Points, in no order, along strands that fork and pass close to each other.
Points whose rows are less than 78.7 apart are linked; no others are. Some points are linked to none.
<324>:  -5 -39 -10 -22  19  -4  18 -14   0 -32 -15  10   7 -13  -6  24  -8  16 -10   2 -23  -6   0 -26 -16
<207>:   5 -16   1  -5 -33   8 -17  -4  20  31  10  20  13  -5 -11 -13 -10  26 -41  23   3   6 -10 -14   6
<771>: -14  37 -22  23   3   8  10  10  19 -12   2 -26   1 -12  -2 -28  -5 -28   1  -2  19  17 -17   7 -11
<1098>:  25 -11  18 -23  -7 -19  19   8  28  20 -23   9   9  19 -11  17  -3  12   0  10 -26   9 -20   3 -14
<205>: -17   2  14 -17  -4  -6 -14 -27  13  11  20   6 -14  -3   1 -10  18   1 -17  20 -53  19  -5 -12 -17
<422>:   9   6  -2   3  28 -33  -7 -16  18   3  19 -20 -14   1  18 -11 -29  13   1   7  22  25  -9   6  11
<1065>:  -1   8  39   9 -26  -4  -8   6   7 -41  15  15   9   0 -31  13  10  -7  -7  -9 -23   9   8 -15 -18
<902>:  14  19   0  18 -27   3  10   9   5 -20 -23  26  -4  34  18  -8   1   4 -13  -3  21  13 -20  13 -19
<453>:  -7 -23   3 -27  18  12  30  18 -11 -28 -17   0  18 -22 -11   8 -14  -3  10   9  -9  -6  -8  -7   2
<577>:  14   9  -4  12  16 -28 -24   0 -16   4  20  -5  -4 -26  15  -7   8  -5   5   5  46  -3   7  18  33
<331>: -12  -9  -8   4  -8   7 -31  14 -10  17  11  22   0  19 -20   6   9  10 -36   7   5  -8  -6  -5  10
<164>:  -2  -4  13  -8   1  14  37 -23 -16 -21 -41 -10   4  -1  18  -1 -10   9  26   0  22   8  16 -15   1
<58>: -15  -1  -6  14   2  14 -21 -28  -9 -16  20 -17   2 -17   9  -1  31   4  -4  -6  -8 -32  17 -15  22
<10>: -14  -4 -22   8  32   7 -36 -20 -25 -26  11 -20 -16  -4  11 -15  17   3 -15  17 -10 -11  -3   2  11
<474>:  14  43  -5  18 -39  12   9  17   7 -23   3   9  -8  12  -6 -17  24 -18  -4  -9  15 -12 -10  21 -12
<1036>:  25 -28  10 -22 -12  15  -8 -14  27   9  20 -18 -22  28  31 -15 -37  41 -25  26  -9  21  -4   2  19
<160>:  40   8  25 -42  -9 -19   4  22  16   8  -9   3  -1  27  11  -9  -3  15  -9  27 -13  -8 -21   6   7
<144>:  -4  -8   0   9  12   3 -23   0 -11  37   6  -6   7  20   6 -14   1  21  -7  18   8 -24  -9  -2  26
<927>:   8  26   1 -24  22  -7   4 -19 -30   8   2 -29 -12  -9  -9  -8  19   3  33   3  11 -23   4   6  -4
<348>:  26  -1   1 -24  24   9  11  -9 -24 -31 -29 -11  -3  20  25 -18  -9  15   9  19 -11 -12 -14  10   7
<20>:  -9   6 -15   3  13 -14  -8 -15   8   4  11 -13 -17 -33   7   3  20  -3  21 -14  28  -3  36  22   5
<455>: -16  -3 -15  44  -6  26  12  -1  -9 -22   3 -24   4 -40  -4  -5  18 -21  -3   0  -5 -13  13  -9  19
<1086>:   2 -20  28  -7  -7  -1  12 -47  -5  13 -23  -1 -11  34  19   3  -6  25  -3   7 -16  15  17  -3   5
<635>:  20   2  -3   8  29 -38  13   4  44  -7   1 -19   4  13  13   7 -31   5   0   4   7  12 -31  17 -14
<608>: -13   5   3 -14  -6  38   3 -14  14   8  -6 -15  22   0   4 -26  -8  13  -6  -5 -15  14  28 -16  -9
<721>: -11  23 -22  -7  -2  14 -26  28 -15 -14   8  -3  20  -7 -22  -4   1 -11  18 -32  11 -10  17   9 -13
<630>:   9 -21  -7   3 -15  10   6 -17  35  32 -24  -6 -22 -11  -3  11  24  -6 -24   2 -31 -14   1   3 -15
<591>:  15 -25  24  10  -9   1  30 -31   0  -6 -40  17  -3  15  11  22  -2  11   4  11  11  28  13 -12 -15
<395>: -12 -19  16  20  17 -12  11  -4 -24  -3 -11  19 -32   1  -8   8  13 -22  -4  13  15  14   5  -1  19
<220>:   8  -1  24  14 -29  -2  10  18 -11  -5   9  56 -18   3  -6  20  -3 -31  -9 -29 -33   5  -9 -13 -31
<363>: -22  -8 -18 -23  31  14  -7  -9  -1   4  30  -9 -19 -28  -6 -12   6  12  14  13  31   2  38  12  18
<779>: -16  10  -7  21   8  15  40   1  -4 -11 -28 -23  26   8  23  -4 -30  -1  25 -16  28  -1  -7 -25  13
<561>:  -3   3  15   6 -16 -19  -1   0 -12   7  10  24 -16   0  -4  11   6 -18 -20   8 -43  29 -23 -25 -24
<1097>:   0   4 -10  23 -17  12  14  18 -27  24 -12 -23  15  12 -23  19  -3  -8  -2  -3  -8 -14 -24 -13  -3
<658>:   0   3 -12  13   4 -25 -22  -9  -1  26  -4  -4   6  14  -1   8  -9   0 -18   5 -25  16 -32 -19 -14
<134>:   0  -2  12  -3  -4  -7 -18 -21 -14  35   9  29 -41  24  24  -3  -4 -12 -12 -16 -22  13  14   6 -14
<812>: -30 -22 -10   3   8  16  -3  17 -28  11  11   8   9  -5 -19  31  -7  -5   2 -16 -10 -27  24 -18  15
<206>:  -2  11  19  17  -8  22  -3 -20   6  29  -5 -17 -31  23   7  -9  20   9  -6 -11  -9   0  36  14  12
<342>: -31  -6 -11   3 -14 -20  19   7 -23  18  13 -12  19 -24 -34  28 -36   1  17 -22  11  -4   7 -20 -17
<43>: -22 -14  30 -13  -9  -5   0 -12 -13 -23  12  12  15 -10 -16   9   3 -17  16 -23 -46  -1  18 -16  -9
<19>:  -5   9   7 -11   6 -11 -26   7 -29  32  14  25 -27  22 -13   0   7  -5 -15  -1   7  13  10   7 -10
<417>:   0 -12   7  -2  -5  21 -22 -34  -9   6  25   1   2   0 -10   7  18  38 -12  -2   7 -23  30 -24  -3
<689>:  10  -8  -3  22  -4 -14   2  -3  55   9  -9  14 -24  -7   9  16  10 -19 -21  -4 -31  -3 -26  14 -19
<647>:  29 -16  20 -19  20  20  -1   1  -7 -10  19  -5  -4  -6  -6  -5  25  22   2  19   6 -41  12  -2  27
<708>:  -4  -3  -6  15   4 -16   7  20   2   4   2   4  -1 -34  -5 -14   3 -26  10  12  44   5  -9  17  28
<187>:  -8  -1 -11  -6   5  16   1 -16 -27 -27   1 -21 -10 -16   1 -21  24   0 -26  40 -11  -2 -26  -6   6
<1057>:   1  16 -22   8  21  11  28  12  29   5 -21 -28  -6   0  13 -27 -16 -15  13  -4  31   7  11  16   0
<388>:   2   7  23 -39  -1  -8   2   1  -7  25  -8  -9  19  19 -34  -4  -5  15   8  15 -18  18 -15 -16 -15
<603>:  18   7  13  23 -18 -17  10  21 -13  29 -13  25 -24  32 -16  34   6 -20  -5  -6   4  -8 -26  11 -11
<303>: -16  -4   2   1  -9   3  34  11 -20   7 -10   2  17  10 -35  18 -20   1  12 -24  18  18  18 -17 -13
<354>:   6  33   5  27  13 -13 -10  28  12   0   2 -16   8  22  -1  -3   9  -1  -9  19 -18 -10 -38  12  20
<671>:  14  -5   5   1   6 -13  12  -3 -32   9 -12 -15  -6 -28  -3  13  36 -22  24  -2  10 -37  -8  10  21
<458>:  15  -1  -5 -10  -9 -12   1   5  37  17  20  -8  26  -9  -9  -1 -25  28 -20   2   6   0  -6 -35  -5
<615>:  21 -30 -25 -27 -11  16 -17 -23   7  -2 -12 -13 -26  42  30  -4 -32  30 -19  20 -16  28 -23  34  16
<266>:  -4 -39  14   0   4  19   3  10 -19  -1  18  37  -6  -6 -20  15  11 -19   2 -14 -24 -10  26 -15  -7
<470>:  16  -7  -9 -34  -9  26 -16   5 -24   7   7  14 -14  -8  -2 -17  19  16  -6  28  17 -37  -7   5   5
<1093>:  -4 -25  17 -20   9 -11  11 -27  33  -1 -12   4   8 -21   3  17  -4  19   7  -5 -18  10  24  -9  -9
<96>:  -6  24   5   8  12  13 -13  21   6   0   4   3  17  13  -9  -2   9  -7  26 -34  15  14  41  25 -12
<936>:   2  34  21   0 -25 -14  -3  24  10  -7  20   3  29 -32  -7   4  27 -22  24   7 -10  -8  -2  30   1
<1020>: -19   6  15  12  28   3 -12  14  -1 -15  18 -14  27  -7  -2   3  16  -6  16 -23 -22  16  45  12   8
<344>:  12  53   0  15 -22  -3  -6  25  35   4  26   3  22  24 -10  -7   8 -11   3 -16  11  -4 -18  11 -18
<631>:  26 -33  -6 -18   9   1   9 -20  25  15   1 -36   7  14  34  -6 -38  28  -7  22  -4   7  -6 -23  11
<1033>: -18   7 -15  31 -22  14  17  -4 -11 -36   9 -13  15 -30   0   1   6 -36  17 -30 -17 -14   1  -8 -16
<154>: -15  22   9  13 -24 -35 -12 -20   2 -26  -9  19  -5  16  32 -13   0   3 -20  21 -19  28 -31   7  -9
<111>:  11   4   3  24 -17 -15  19  16   4  -1  -1  41 -16  32  -2  25  -3 -26  -8 -11   8  25 -20   0 -40
<221>:   5 -14 -26 -21   0  23  -8 -12  -8   2   6  10  13  21  -1  -1 -22  40 -20  19   5  19   2 -27 -21
<475>: -12   6   1  22  -5 -22 -12  34 -17  14  15   9  -8 -12 -26   8  -8 -32   9  -7  21   9  -9   9   7
<754>: -16   0  14  19  12 -33 -18  -6   8  -2  11   0  16   7   8   4 -14  -3  -7   1   9  26 -22 -15  12
<818>: -14  24 -36 -10   8 -15 -14  12  -6 -20   5 -13   7 -31   4   7  -1 -20  26 -38  21 -18  -5   6 -22
<724>:  16 -24  17 -26   9  25   6  23  17 -23  13  10  10 -17   4 -21   6   7   5  21  14 -19  37  -9  23
<916>: -13 -14 -22  13 -11  13  18  -1 -21   3 -20  -8   7 -18  -2  14  -7 -32  19 -14 -21 -17 -23 -20 -16
<1027>:  21  -6   4 -19   0   7  13  -5 -33 -14  -3 -25  15   1  20 -18   4   8  -2  31   1 -15 -24 -26  12
<850>:   7  20  32 -19 -25  -9 -12  14 -27 -49  23  25  15  12 -33  -2  10  16   2   2  -6   0  -6   4  -7
<587>:   4  25  30 -28 -28 -14  12  24 -32  -8   1  12  16  20 -37  -5  -2   7  15  10  -2  21 -11   7 -16
<483>:  -4 -13   4 -15  15  36  22  27  -8 -16  -8   2   7   0  12 -18 -23  19   1   6  37 -18  38 -11  30
<931>:  -9   4   0  -9   6  28  19  26  -3 -22   1  -2  27   3 -25 -18 -26   9  11 -12  28  18  28  -6   9
<83>:  10 -17 -25   9  -1 -15 -19 -22  15  -6  -9   8 -13  -9  32  -4 -25  10 -21   4  24  12  -6  11   8
<861>: -12   1 -15  18 -12   0  -3 -27 -23   5 -32   3  -6   7  36  12  -4 -11  10 -35  27   7  15   3 -22
<905>:   9  20  -1  33  -7   8  25  15  11  29 -15  -8  -6  15 -15  13   4 -14  13 -19  17  -5 -11   1 -12
<301>: -20   0 -24   8  18  12  -5   0  -7   9 -20  -8  23   6  15  -7 -15   4   9 -10   1 -17  -9 -17  23
<130>:   3  18  15 -15   4 -22  -9   1  31  -2  14   0  28 -32 -11   9  13 -19  21 -10 -24  -4 -21   2 -10
<423>: -10  21 -42  -9  12  -3 -13  -3  17  -6  13 -24  16 -29  15 -27 -15   0   4 -18  14   3 -10 -10 -13
<437>:  26  10 -16  -5 -24  -6  10  -1  17   0 -18  -2   8 -14  13   1   3  -2  -1   0   0 -21 -30  -3 -12
<1015>:  -4 -23  -7  20  13  15   5   7  -3   7  -1   5  -6 -12   7   8  -6  21 -20   5  51 -23  20 -10  36
<661>:   0 -16 -17  25  -6  -8  -5 -18  -3  27 -30  13 -15  13  45  11 -17  -4   0 -12  26  -2  -4  31  11
<258>: -11  16  -8  -7 -12 -25 -33 -19  -8  -3  -8  27 -28  24  21 -12  -5 -14  -9   0 -26  34 -12  19 -23
<939>: -20 -13   7   0   2   6  37  21   5  -5  -9  -3  32 -42 -14 -12 -10 -26  19  13  12   7  -2   5  24
<806>:  25 -19 -16 -25  15  -7  -6  -8  -1  -7 -19 -16 -26  26  15  -1 -14  21   3  11 -17  -8 -17  41  12
<961>:  -1  14  -4  12 -12   0 -11 -18  17  40 -10 -26 -24  19  23  -8   1  -4   5 -12 -35  10  -3  23   3
<1034>:  14 -13   2  -9  -1  -9 -14   8  21   5  25   8  31 -29 -16   9   3  14   1  -1  -6 -27  -4 -12   3
<67>: -12   8  13  13  10  13 -18  -4  28  -8   7  -6   8  -3  11 -20  20  -9   3   5 -42  16  24  28  10
<922>:  -4   4   9   3   8 -19   2  27  12   0  17  15 -14  -6 -44   6   4 -17 -11  -2   5  31  -7   9 -12
<892>:   6  -8   4   9  13  -9 -14  11  12 -41   2  24 -12   3 -31   5  12  -7 -20   7 -15   6   1   1  -5
<653>: -22   4 -23  -8  19  -6  -6  -2 -35 -21  12 -14 -12   7 -20  10  -7  21  -1  -1  26  11  16 -21  -6
<967>:  12  20   1 -10  29  13  21 -11   5  18 -14 -23 -10  -1  18 -21   3  11  20   3  22 -12  15   4  25
<114>: -12 -20  -2 -15   9   5 -24 -19  15  12  16  10 -15  -9   2  -9  12   2  -5  16 -23  -3  20  26   0
<297>:   9  -8 -12  12   5 -23  17  -4  56  15 -28   7  -3   5  26  20 -15  -8   1   9  -4   8 -34  25  -2
<606>:  -5  -4   5  13  -3  34  -5   4  -8   9   8   2 -11  18 -18  10  16  19 -11 -22  10  -1  47 -15  -3
<987>:   0  -9  -2 -30  -6  -7 -16  -2 -36   4   2  19  -4 -26  -4  -2  33 -18   5  11   9 -27  -6  19  12
<836>: -23  -1 -21  15  20  15  -3   8 -12   4  -8 -12  11   1  18  37 -13  -6  19 -46  -4 -31  14 -20  13
<1109>:  22  25   6  -3 -16   1  -2  19  20  -9  18   5  -9 -17  -6 -20  33  -4   3  15   0  -6   4  19   1

Follow the links from the first point to the second, and from the first to the third. Name the last point that the two ways share.
<587>; <961>; <1027> | <58>
<771>; <206>; <689> | <561>
<83>; <1015>; <1097> | <561>
<130>; <1036>; <961> | <58>
<67>; <577>; <916> | <111>
<160>; <658>; <1093> | <1065>
